Each row is a point on a tangle of strands that fork and nearly touch. The rows are in no order.
Points whose rows are less than 48 apart are linked; no others are. Some points are linked to none.
(1475): [ -4  -4  16  -8  -6  -9  -2   6   2 -18   5 -15   2   2 -15   7 -12   8
 -18  13  -1   3   0   3   7 -10  -1  -7]
(477): [-27   1 -12  12  -8   2  -1  14  12  -8  10  12 -11  10  36   5  16 -23
  18   9  -3  -2 -24  -3  16 -15  29  22]
(1587): [  2  16   2  -6   8   1  20 -11   7  15   0   7  -9   3  -1 -19 -16  -3
 -13 -23  -1 -17  -2 -21  -6  20  -6  14]
(1615): [ 14  12  -5 -10  23  -2   1  -9  -8  11   3  -2  14 -12  -2  22 -22   2
   5  -7   8  -4   9  20  -2  -2   9 -23]
(302): [  5   5  -1 -17  -5   8  23   0  -8  13 -12  -7 -18 -10  -8 -17  -8  19
 -14  -5  11  10   9 -17 -13   5 -10   7]
(1034): [ -4  -8  12   9  -2  -8  -2  -1  15 -19  -8   6  23  15   4 -11  -2 -26
  -6  -2  -1 -19   1   8   5  20   7  14]
(1364): [ 52   6 -18   5   7   2  -4  -5  -8  13   1   6  10  -4   4  11  -1  -4
  27 -19   7  14  -8   9   5 -13   8 -12]
(525): [-13   8   2   6  12  -2  15  10 -16 -10  -6  18 -11  -9  18   1  -3   2
  12 -21  20  -3 -16  12  -6  18  -7 -17]
(1455): [ 34  17  -7   0   3  -1  15   2 -11  11  10  -8 -11  -7  -4  10 -11  -5
  11  -8  15   9 -11 -11  -9 -12 -20 -20]
(505): [ 13 -12  19  -6   1   4 -15   0  -3  18  17   4   6   4  -6  -4   6  13
  -9  15 -20 -32  -6  25   3  13   5   5]
(226): [ -4  22   8 -22  10   4  10   2   0  17  11   8 -22   0   2  -3  -6  24
 -10  -8  12 -18 -14 -20  -6   8   6   8]
(665): [-16  -4  12  -3   3   3   6   8  -1 -21   3  12   3   6  12  -4   5   0
 -16   2  17 -19  -6  15 -11  27   0   8]
(1173): [ 20  -2   6  17 -14   9 -18  -9   0  11  27 -16  -9   9 -17 -14  17  12
 -13  15  -6 -17 -32 -11  -9  14 -10   7]
(394): [ -7   6   8 -14  21   3  14   4 -15   1   1  17 -16  -3  18   6   0  16
  -7 -12  23  -8 -11   8  -5  21   8  -8]
(1182): [ 29  -5  11  17  -2  -1  -4 -19  13  -6  -2 -12  34  11 -11  -8  15  -7
  -2 -21 -21  -7   2   7   4   4   1   9]
(56): [ 22   1 -17  18  11   0 -14   4 -11   6  -5   7  19  -5  12  12 -22 -17
  23  -8 -12   7   7  15  -6 -20  -4 -19]
(1649): [-30   0  -5 -28   9  -5  -7   4  19  -8   9   8 -12   7   3   6  -3   4
 -26   9  10   2   1   8  17  -4  17  16]
(168): [-11   7   8 -15   4   4   3   3   5  19  18  10 -11  14   2  -4   0  10
 -12   2   9 -23 -23   1  -4   7  19  16]
(97): [ 21   7 -10  18  11 -10 -12   6  -2  13   2  -6  29 -10  -1  20 -16 -11
  18  -6 -14  10   8  17   0 -21  12  -5]
(1269): [-20   4  19  12   0 -12   2  34 -16 -26   8  -7   2   2  14  11  11  -3
  -6  21  13  -4 -14  12   8   5   9   4]
(1154): [ -6  -7   4   5   4  -6  17   3  -4 -16  -1  12  -3   4  13  -7   5 -13
  -2 -14  15  -6 -13  10 -14  23  -5  -9]
(417): [ 31  11  -2  -1 -12   6  -1  -4 -12   9   3 -28 -13 -15 -20   0   8  11
  -3  18  15  25  -4 -13 -17 -15 -32   0]
(338): [ 36   1  -7   5   8   6   7 -14 -13  13   4 -10  15  -1 -11   1  -1 -29
   5 -22   2   5   0  -3  -7 -17 -18 -15]
(870): [  7   0  -1   2  11  -5  -5  -8  -8  -5  -6  -2  13 -11   1  12 -17 -11
   2  -5   5   3  17  26  -2   9 -10 -29]
(100): [  4  11 -12   1   5   2  -2 -20  18   8 -16  30   1   7  41  -4   2  -4
  34 -17  -6 -10  -6  -6   8  -1  23  13]
(111): [ 14   4 -18  -4  -3   4  22   7  -8   1 -30   3 -23 -31  -2   6 -13  11
  -1  -7  19  24   1 -26   5  -4  -6  -5]
(1522): [-12   7   5 -14   6   4  17 -11  13   5  -3   3  -6   0  -6 -14 -13  -2
 -23 -16   0   8   8 -26  -4  18  -6  22]
(521): [ 22   0   7   1 -12   2   2   0 -11  -7  13 -27  -1  -3 -23   8   3   4
  -4  13   4  12   1 -10 -10 -20 -24 -19]
(1189): [-29  12 -20  15   6 -16 -24  10  -1   2   6   9   6  -4   5  10 -17 -10
  19  19 -17   5  23  13  23 -17   3  -7]
(976): [-24   5 -10  11  -2 -15 -19  -4   4 -13   1   5  14   5   4   9 -22 -16
   7   8 -28   3  28   8  33 -16  -6  -7]
(782): [ 26   6   0  -1  -1   7   1 -20 -17  17  13 -17  -2  -5 -17 -12  19  -9
 -10   0  11  -2  -5  -9 -14   6 -24 -16]
(786): [ 21  11   1  10   2   0  -9  -3   2   5  20 -23   8   6 -28   6   5   8
  -8  10  -9 -10 -33  -5  -2 -12   1  -1]
(1129): [-14   9 -11  22  15  -3  -2  14 -21   4 -11  31   4 -17  21   7  -1  -9
  40  -7   1  -4   1  16   0   8   7 -13]
(1185): [-11  12  -8  -6   3  -6  14 -12   6   4 -12   9  -9  -5   0   2 -25  -1
   8 -24  -5   9   7 -15   7  -5  -7 -15]
(1682): [-18  -2  -6   3   1 -18 -11  -9  16  -4   9   0  15  17   4   7 -21 -22
   1  -2 -27   0  12  -4  27 -19   3   0]
(746): [-30  -4 -10  -1   5  -4   0  -7   8 -11 -10  30 -15   8  12 -15  -8 -12
   7 -18   5  -7  -2   2  -1  19  -9  -2]
(225): [ -2  -5  -3  21  -6 -11  -8  11   4 -15  -5  15  24   0  17  -3   2 -14
  11   8 -10  -3  -3  16  -1   2  12  -3]
(198): [-35   2 -19  17   4  -5 -21  11 -24 -12  -6  21  -1  12  19 -28   2   0
  28  11  -7 -13  -1   8  -3  -5  -9   1]
(1035): [ 21   9 -15  -2  -3   7  21   7 -13  -6 -17  10 -29 -22  12   3  -5  11
   6 -16  20  18   1 -24  -7   5 -25 -17]
(934): [ 31   8  -9  16  17 -10  -6  -4   5  11   3   4  17  -4  12  18   0  -3
  28 -11  -5  13  -4  14  -4 -18  23  -2]
(1550): [ 33   4  -9 -24  -8   8   3   4 -24   9   2 -15 -19 -13  -3  -5  16  12
  -1   8  37  19  -1  -7 -18  -1 -23 -18]
(839): [ 20  16   2   3   4   7  21 -17  -1  14   6  -8  -4  -4  -5 -16  -5  -8
  -3 -26   4 -11   5 -23 -10  20 -18   3]
(284): [ -9 -14  -6   8 -10  -3  14   4   4  -9 -22  -5 -20  -3 -10 -14  -8  -5
 -12  -5   6  22  15 -29 -12  11  -8  17]
(1517): [ -8 -22  21 -29  -7   1 -12   6  -2 -12  -4   3  -2   3  -5  -3  -3  20
 -29  15  -1  -5  25  11   6  11   5   8]
(1094): [ 13 -10  21  -5  -2  -3  -8  -5 -10 -14   8 -32  29   6 -18  11 -17  -8
  -4  10 -12  -3  15  -3  12 -15  -9 -14]
(1567): [-18  10   0   1   9  -6   2   4  13  -3   3  14   4   0   9   5  -5 -15
   0   6   8 -15  -9  14   6   9  22   9]
(587): [-35  -3 -28   3   6 -15 -15   2  -2  -6  -6  16 -22  12   4  -5 -15   6
  16  -2 -11  16   9  -3  15 -18 -15  -2]
(660): [ -3  -4  15 -12  -4  17  -4 -15   3  30  16  -6  -8  11 -22  -9  -8  11
 -23   2 -27 -22  -7 -10  -3   9 -12  13]
(1552): [ -9   9  11 -14   1  14   0 -14   2  24   7 -11 -17  -5 -16  -8 -11  22
 -22   6 -25  -2   0 -23  -2   3 -12  30]
(1551): [ -8  -6  19 -19  -3  -5 -11  13  -7 -12   6  -5   9   4  -5   3  -8  17
 -16  28   2  -5  15  14  11   2   5   5]
(243): [  3   9  12 -19  13   6  -5 -11   7  39  18  -1 -18  11 -15   7 -11  24
  -5  -2 -12 -16 -15  -6  -3  -7  18   0]
(835): [-21   9   8 -15  -5   8  -2   0  13  11  24   8 -15  11  -9 -12  -3   0
 -27   2   6 -21 -19 -18  -7   5   5  31]
(431): [ 14  -4  -4  19   1 -12   1  10   1 -10   7  -5  15   5   2  -7  18  -6
   1  -5   9  -2 -23  11  -7   2   3  -8]
(567): [ -3   2  12   4   4 -10 -11   1   3  -8   2  -3  28  -7  -6   7 -15 -11
  -5  17 -14 -12  22  12  17  12  11   1]
(1139): [ -7  -2  14 -13  -5   8  -7  -6   9   4  22   7  -5  17 -17  -9  -4  -2
 -30   2 -16 -28  -7  -7  -5  12   1  24]
(1284): [ 14   4   9  13   4  -6   1  19  -6  -6   9  -8  12  -5  11  -1  28   2
   3   7  11 -11 -23  20  -6   3  16   6]
(791): [ 26 -10  -3   6  -5   8   1 -12 -10  -1  -1 -14  13   4 -10  10  -6 -25
   4  -9   2  14  15   6 -14 -12 -27 -32]
(165): [  5   3  13  -7   5   6  -9 -12   7  11   8   3  20   7  -7  -7  10   6
 -11   3  -8 -24  -9  21   0   8  23  19]
(1395): [ -5  14  13  15   3  11   8  23  -5   7   3   3  12 -15  17   5  35   7
   0  14  11  -9 -11  24 -10   9  31  14]
(197): [ 22 -10   9  -5   4   0 -13   3 -16  19  18  -2   1   1  -6  -3  15  11
 -10   8  -2 -22  -2  28 -12  19  -4 -16]
(500): [ 40  -8 -12  27  -5 -10 -11   2  -4  -4   3   5  27  -5  13   0  16  -8
  20  -4  -3  13  -4  21 -14  -6  -4  -7]
(999): [-30   4 -23   6   4   7  -6   8  16  -8  16  14 -16   2  29  12  11 -38
  14  16  -2  -8  -9   8  25  -6  22  21]
(1245): [ -7 -14   2  -1  -9 -10  -6  -5   3 -15  -7 -10  12   2 -12   9 -23 -10
  -2  -5 -16  12  18  -4  12 -18 -14 -16]
(645): [-24  14 -10   6   5 -17  -2  13   2  -2   5  11 -20   9  21  11 -16  -3
  14  -1   3   8 -20 -15  12 -17   7  -5]
(1255): [-14   6  -4   0   0  -4   9 -11  12   9   4  -9  18  10  -7  11 -18 -15
  -5 -18 -24   3   5 -18  17 -19   3  -1]
(442): [  8  -8  -9   3   7   0  -9   0 -16 -12 -17   5   5 -13  -1  10 -20  -7
  19   1   0  17  20  22 -12  -1 -28 -33]
(498): [  1   1  13  -4   2   9  12   4   8   0   4   7   3   7  13 -12  30   0
  -3  -5  13 -19 -29  15 -15  12  25  23]
(963): [ -4 -17 -12   0 -12  -1   0   0  -3 -15 -19  -5  -5 -11 -16   7 -13   0
   0   0  -9  29  15  -3   8 -27  -7 -15]
(1609): [ 14 -20  13 -21 -19  16  -1  -4  -5  36  -8  -7 -18 -16 -24   0  13  23
  -9   8 -15   3   9   4   0 -15 -19 -12]
(1463): [ 26 -14  16   9  -8  -2  -7  -6   8 -19  16 -21  15  26 -17 -12   7  -5
  -2  11   2 -17  -5 -13   0  16  -8   3]
(1057): [ 35  10  -6  -9  -5   3  10   0 -13   9   3 -15 -15 -12 -10   3   7  -5
   4   3  26  29  -4 -15 -15 -18 -29 -16]
(90): [-23   9 -13  18  -6  20  -1  11   2  -5  -5  22   3 -10  37 -12  30  -8
  38   8 -12   3  -5  12  -4   0  22  15]
(9): [  9 -14   9  -3  -9  20  16 -20  -7   0  -4 -25   2   0 -18  -9  10   0
 -11  -4   5   6  31 -19 -21  10 -34  -8]
(772): [ -6  -9   7   0 -11   3  12   5   5 -21   5 -11  -9  10 -14 -10   5   3
 -18   3  12   1  -7 -15 -18  15 -10   9]
(997): [-11 -22  23 -27 -12   6  -9   5   4   5   7  12 -17   5 -12  -1  -4  20
 -28   9 -20 -17   6   9   2   7   2  17]
(885): [ 44  12  -6   0  12  -6   1  -4  -6  11  13  -1   1  -6   2   0  26  11
  11 -16  14   1 -26  10  -4   4  10  -6]
(53): [-10  16   1 -11  21 -12  -6  -4  14  17   6  -4   1  11  16  13   1  -4
   5  19  10  -9 -17  -1   3 -13  44  11]
(1032): [ 20  -9   4  -5  -4  15   9 -21 -11   4  -6 -21  13   0 -16  -4   7 -20
  -4 -13  12   9  24  -6 -16   0 -39 -19]
(1378): [  0  16 -12 -14  -3  -5  16   5  -3   1 -13  -1 -30 -20  -1   9 -13  24
  -1  -7  15  13  -1 -28   7  -4   5   5]
(950): [ 10 -14  10   1 -18  18   1 -10  -7  27   2 -20 -28  -8 -16 -16  21  21
 -10  20  -4   5  10 -11 -12  10 -30  14]
(387): [-22  -3  -9 -17   0   4   9  -5  12  -1 -18   9 -19  -6 -13 -11 -10   5
 -23 -17   0  21  10 -21  14   5  -3  17]
(1197): [ 18   7  -1  14  -3   0 -10   2   2  10  23  -9   0   4 -16 -10  25  17
  -4  13  -2 -17 -45  -4  -2  -1   9   9]
(704): [ 35 -10  -5  20  -2  -3  -8  -1  -8  -7  -2  -3  23   2  -1   2   3 -22
  14  -5  -1   8   9  17  -9   2 -14 -21]
(1072): [ 14   7  -5   6   6  -6  11  -8  10  10   1   5   5   3   4  -2  -7  -5
   6 -21  -2  -8 -13  -3  -2  -4  10   1]
(1283): [  1 -13  16  -2 -12  -4  -2  -9   6 -19   7 -25  22  12 -15   2 -18 -12
  -7  -2 -18   3  13 -25  13 -12 -16  -3]
(808): [ -5  14 -13  15  -5  -8  -5   5   9   5   3  11  -5  16  18   1 -22  -8
  18 -11  -7  -4 -17 -21   3 -26   5  -2]
(1254): [-30  11  -4  24  -8  -3   1  21  -9  -8   4  18 -16   9  32   0   6 -15
  22   2   8  -6 -30  -1   5 -10  13   9]
(1226): [-22   1   7 -21   9  -1   1 -17  10   4   3  -2   4   6 -10   3 -16  -5
 -26  -9  -5  -5  10   4   7   0   4   4]
(70): [ 10   3 -17  19   8  -1 -13 -14   1  12 -16  21  18   1  10   1 -21  -5
  27 -16 -22   2  11  12   0 -14   7 -11]
(1642): [  3 -16   4   7 -16   0  13   2   5 -14 -13 -21 -19   7 -14 -14   7  11
 -19   9   9  10  10 -28 -15  19  -4  29]
(1159): [ 23   3 -10  -7  -9   5  18   6 -19   0  -7  -7 -27 -16   5 -10  13  16
   4  -5  31  22   3 -18 -20  12 -26  -9]
(377): [ 31   3   1  12   5   1   2 -20   8   7   8 -14  23   7 -21 -14  17 -10
  -1 -25 -11  -1 -10  -5  -5  -2  -6   4]
(98): [-19   7   7 -25   2   6  12   5   2   6   0  12 -26  -2   4  -7  -3  25
 -19  -6  15   3  -9 -14   0   7   8  13]
(1344): [ 11  -7  18  -9  -4  14  -5 -12  -8   8  11 -27   5   3 -26  -4   3  17
 -14  12 -17 -11   1 -14  -1  -6 -27  -7]
(465): [-10  10  -7  12  -7   4  -1  10  14  -2  -5  15  16 -18  26   2  24  -5
  29   9  -7   9   7  15   0   2  29  10]
(392): [-14  -7  -9   9  -6   3   7   0  -3 -14  -8  22 -12   7   6 -14 -13  -4
  12 -22   2   5   1 -12 -10  17 -22  -9]
(1125): [-21  -5   4  -9  -3   0  14  11   7  -9   1   8 -19   3  -2 -14   0   8
 -25  -5  13   3 -12  -9 -10  14  -3  13]
(253): [ 22   0   9  16  -8   6  -5 -15  -1   2  21 -25  10  13 -23 -13  16  -1
 -14  11  -5 -14 -15 -17  -7  21 -18   9]
(712): [  7 -23  13  -2 -23   3   0  21  -5 -11  -4 -15 -15   8 -19 -10  13  27
 -20  22   4   6  -3 -16  -2   2   1   3]
(85): [  4  -5  12 -10   4  10  -6 -20  -4  15  11 -24  19   7 -23   2  -9   8
 -16   3 -20 -15   4   4   1 -11 -10  -6]
(1519): [-14  -4  -4  22  -9   2 -10   4  16 -17 -15  20  25  -6  15 -12   9 -16
  19  11 -18  -7  11  17   4  20   8  14]
(1433): [-28 -12  -5  -8  -9 -11  -5   9  13 -26  -7   1  -8   9  -6   2  -2   2
 -18   9  -1  16   1  -8  17  -1  -4  12]
(923): [  7  13   4   3   1  -3  14   9 -10   5  18  -3 -18   2  -1 -11  13  10
  -8  -7  18  -7 -28 -12 -14  10  -5   0]
(1066): [-14   8  -7  -2   3  -3   6 -16   4  18  -2   7   1   6   0  -4 -26 -20
   7 -29 -16  -1   5 -19   8  -5  -2  -2]
(1641): [ -3 -26   4   2 -19  10   9  -9   5 -17 -23 -17   2   4 -16   0  -5  -4
  -5  -3  -6  16  30 -30   1   4 -18   3]
(1343): [-26  11 -12   5   1  13   2   8  -2  -4 -11  27 -15  -4  40   0  21 -18
  32  -2   1  -8 -18   7   5  10  23  17]
(13): [  9  23  -5   9   0 -10  14  -1  13  11   8   1  -5   3   7   1 -17  -4
  11 -17   0   0 -22 -28   2 -11   4   0]
(1657): [ -1   9  -1   0  19   0   2  -9   5  10 -11  15  26 -10   8   3  -4  -3
  -4  -6   5  -9  16  30  -6  23  24  -4]
(404): [ -5   6  13 -11  15  -1   3  17 -21  10  12  10 -19  -2  17   7   8  25
  -7   0  16 -12 -17  15  -7   5  12   1]
(827): [ -9   8  -3   7   8 -17  -6  -2  17   0   3  -5  15   7   0  17 -12 -17
   4   7 -15   1   5   7  23 -15  25   2]
(728): [ -9  -3  10  -2  -6 -23  -9  25   1 -31   3 -15   5  -1  -2  17 -11   6
  -5  24   4  11  -2   0  14 -15   2  -5]
(1624): [ 31  10   2  -2  14   2  -1  -9   4   9  11  -1  16 -11   8  -1  30  12
  10  -6  11  -1  -6  29  -8   9  18   2]
(1643): [  1 -18  26 -21  -1  10  -3  -8  -7 -15  -5 -36  22   2 -26   7  -2   9
 -16  10 -11  -1  24 -13  17 -19 -16  -8]
(1300): [  9  -5  15 -24   2  11  -3 -12  -8  36   7  -8 -17 -10 -20   9   0  25
  -6   3 -20  -9   2  10  -3 -16  -7 -13]
(359): [ -8  19   6   8  -1   3   4  14  14   2   6   2  15 -11  21  10  28   3
  16  15   3   6  -6  18  -6  -8  39  16]
(740): [-14   6 -11 -19   5   0  14  -5   4   3 -20   7 -18 -12  -2   9 -13  13
   1 -14   6  16   5 -11  12  -7   9  -9]
(768): [-16  -1  -8  15   4 -18  -4   4   3 -14   0   9   9  -1  10   3 -13 -12
  17   2  -8  -2   3  12   5   7  -3 -11]
(1546): [-35  -1 -16  -3  -5 -15  -4  16  10 -24   1  10 -29  13   9   9   7  -5
  -8  14   5  16  -4  -2  22 -10  -1   9]
(1427): [-17 -12  12 -24   0   3  -6   3   0  -8  -3  11  -6   7   6  -7   1   9
 -28   7   7 -12   8  18  -6  23   5   5]
(1370): [-20 -13 -11  -8  -5   0   1   2   9 -15 -15   1 -10  10 -16  -6  -5  -2
 -34   1   1  15  15 -24  18   3  -1  18]
(836): [ 32  15  -3  11   3   0   7 -17   9  16   4  -1  18   0  -5   0   2  -4
  15 -33 -11   4  -8 -11   1 -12   4   3]
(944): [-14   9 -16  -2   5   4  -5  -3   6   4 -18  27 -16   3  45   0  12  -9
  43 -12  -3 -14  -8  -9  15   2  26  11]
(1175): [ 13   3  10 -11  14  -2  -1   8 -17  26  15   7  -5  -4   6   6   6  17
  -3   6   6 -18  -4  31  -9  10   8 -11]
(1123): [-23   4  -1 -19   5  -5  -8  -9  22  -7  13   7   2  14  -2   7  -9 -18
 -24   4   0 -10   5  -1  21  -3  11  18]
(887): [  2  -4 -12  -3  -4   5   8   0 -10  -7 -18  16 -19  -9   8  -8 -17  12
  18 -19   8  17   4 -13  -3   6 -28 -21]
(623): [-13   1   1   5   9 -10  -1   5  -5 -11 -10   6   5  -6   3   8 -12  -1
  -4   3   5   3   9  21  -2  10  -1 -13]
(1026): [  8  11   5 -18  24  -4  -5 -12  -4  33   4  -8   5  -7  -6  21 -13  13
   0  -3  -2 -13   7  15  -4  -5  22 -13]
(416): [ 12 -20  14 -26  -8  22   3 -14 -13  18 -14  -9   2  -8 -24  -6   6  19
 -20   3 -12  -7  24   1  -3 -14 -18 -11]
(95): [  6  -4   7   0  -1  15  14 -18  -1   4   2 -11  -8   0 -13 -20   5   0
 -18 -12   7  -3  13 -14 -19  21 -26  -4]
(1616): [  0 -16  19 -20 -10   8   0   6  -1  14   8   5 -22   5 -13  -9   8  22
 -17   8 -10  -9  -3   6  -9  13  -6   0]
(1187): [  0   0  14 -22  12   4  -2 -16  -7  29  10 -15   1   3 -16  12 -17  12
 -15  -3 -17 -16  11  12   1 -17   6  -9]
(1367): [  8 -20 -11   1  -7   6  -8   1 -14 -18 -16   5  -9  -5   0   4  -3  -5
  23  -1  15  23  13   9 -19  -4 -31 -31]
(910): [  8 -11   7  -8 -14   7   5   1  -3 -10  -5 -24   1  -4 -20   4   0  15
 -16   7   4  16   8  -6  -7 -13  -9  -8]
(653): [ -4  -2   0   0  10   3  11   1   7   0  -6  15  10  -8  20   1  16  -4
  10  -3  10 -10 -16  19  -2  11  27  14]
(260): [ 23   7   3   3  15   5  -2  -6   1  18   0   1  28 -17  -1   0   9   5
   0  -2   5  -6  10  36 -10  14  23  -4]
(518): [  6  11  -3  15   5 -13 -11  -3  18   7  -1  -7  36  -9  -2  19  -3  -7
  11   3 -18   9   9  14  10 -15  27   3]
(1401): [ -9   2   6   5 -10   3  -4  13  18 -16  -3  16  25 -13  17  -8  13 -26
   2  25  -1  -8  10  12  10  22  24  16]
(1544): [  3 -21  -8  12 -16   1   0  -3  -7 -21 -10  -2   2   5  -7   2 -13  -2
  11  -1   6  15  19  -7 -13  -5 -26 -22]
(192): [-26 -24 -20   5  -9  -8  -2  10  -7 -24 -24  14 -26   0   1 -13  -5  11
  16  -4  -2  19   4 -13  -3  -1 -15 -11]
(48): [-17  -3  15  21  -9   4   1  26 -12 -23  -2   5  11   0  19   1  22 -21
  -1  15  13 -13 -16  11  -3  13  11   8]
(773): [-28   2  -4 -24   7  -5   4   8   2  -2  -3  14 -20  -1  11   4  -3  19
 -19   4  13   3  -1   9  11   1  13   1]
(651): [-27   6  -6   0   6  -1  -9  10   9 -13   2  14  13  -6  10   1   3 -26
  -3  23  -1 -12  10  14  16  18  12   9]
(1165): [  3 -22   3  13 -27   6   3  -5   1 -25 -18 -21   9  15  -7   6 -11  -7
   7  -4   2  18  34 -22  -8  -6 -29 -14]
(639): [-44   8 -10   5   4 -17  -7  22  -1 -15   7   9 -18   6  16  17   0  -4
  10  11   2  10 -13   0  16 -19   2   2]
(982): [ -6   8   5   3  12  -2  -6  -3   8  12  -5   9  31 -10  -6   0  -3 -15
  -7   7 -10 -13  23  22  10  16  32   3]
(364): [-34  -3 -28   8   5 -17 -23  12  -3  -6   4  13 -11   4  14   5  -8   3
  23  19 -13  13  14  10  26 -23  -8  -6]
(199): [ 13  13  -8   1   8  -8   8   6  -7   0   3   7 -10  -6   9  19 -16   1
  16 -15   9   4 -18   1  -6 -11  -7 -21]
(286): [ 38  16  -9  -8  21  -1   4  -7  -5  15   5  -3   2 -11   7  17   4   5
  13 -16  10  -2 -15  -2  -2  -4  14 -13]
(61): [-20 -27 -19   6 -15   2   7   8   5 -18 -27   9 -25   0  -7 -16   2   4
   2  -6   2  22   8 -22   1  12 -11   7]
(557): [ -3 -21  16   0 -19   5   6  -2   2 -17  -6 -32  15  11 -25  -2  -8  -6
  -5   5  -6  10  29 -35  11  -4 -10  13]
(1510): [ 17  -6   6  -1 -10  22  -4 -15 -12  18  -2 -28 -10  -7 -23  -6  19  13
 -14  15  -7   3  13 -17  -5  -9 -35   0]
(1135): [ 26  -9   9  17  -5 -11  -5   2   2 -22   9 -16  21  12  -3  -6  18 -11
   3   8  10 -10  -8   9  -5  14  -1  -3]
(1584): [ 22 -20  -5   3 -19  17   6  -7  -8   0 -19 -23   0  -6 -28   3  20   2
  -2  13  26  15  27 -18 -13 -12 -25 -10]
(895): [  5   8 -13  11   6  -1  -7 -15  14  15 -17  24  18   3  25  -5  -6   3
  33 -26 -12   2   1   8   5 -14  19   1]
(1417): [-27  -4 -20  -3   1 -12  -4  16  -1 -14 -22  17 -25  -3   6  -2 -11  10
  16 -12  -2  21  -3  -4  12 -12  -7  -7]
(979): [-23   2   5  31  -4   0   0  27 -11 -16 -12  14   1   2  32  -1  18 -23
  14   5   3  -4 -21  14  -2   0  12   9]
(634): [ 16   5  -7  31  -5  -4 -12   8   3  -8  -6  15  22  -5  19  -6   9   4
  25  -3 -14   9   3  16  -7 -10   8   5]
(1569): [-22   6   5   5   4 -18  -6  32 -17 -22  -1 -10  -3 -13   7  20   1  12
  -8  19  11  12  -9  15   6 -10   9  -8]
(115): [ 15  -8   7   5 -16   9  10  -5  -6   5   0 -23 -25   5 -15 -20  13  17
 -11  17   6  10   4 -20 -22  14 -22  18]
(1015): [ -1   9   5 -11  11  -4 -10 -10  18  22   5  -6   7   9   1   4   7   6
  -5  15  -3 -18 -14  12   2  -4  38  18]
(1598): [-16   7 -13  -9   5  -7 -11 -10  30   2  14   3   2  19   4  12  -1 -32
  -6  12  -2 -14  -3  -1  23  -9  28  21]

Follow the links from the first point to the second, and from the first to the third. Name the last point that the two ways share.
(1254) / (1015) / (1378): (1475)
(1519) / (1283) / (1682): (870)
(1189) / (100) / (1015): (1682)
(1649) / (56) / (1187): (1642)
(910) / (85) / (895): (1682)
(1616) / (895) / (286): (97)
(1641) / (95) / (111): (870)
(944) / (1616) / (567): (97)

A fork is a point with three links. Follow the links from the first point to the second and name the forks in between, in order.
(1189) / (168): (1642) > (98)
(1609) / (1682): (1187) > (1642)
(1226) / (651): (1123) > (98) > (1642) > (1187) > (870) > (225)
(168) / (1344): (98) > (1642)
(364) / (1609): (1642) > (1187)
(1367) / (1032): (870) > (225) > (791)
(746) / (1139): (1035) > (1682) > (1642) > (98)
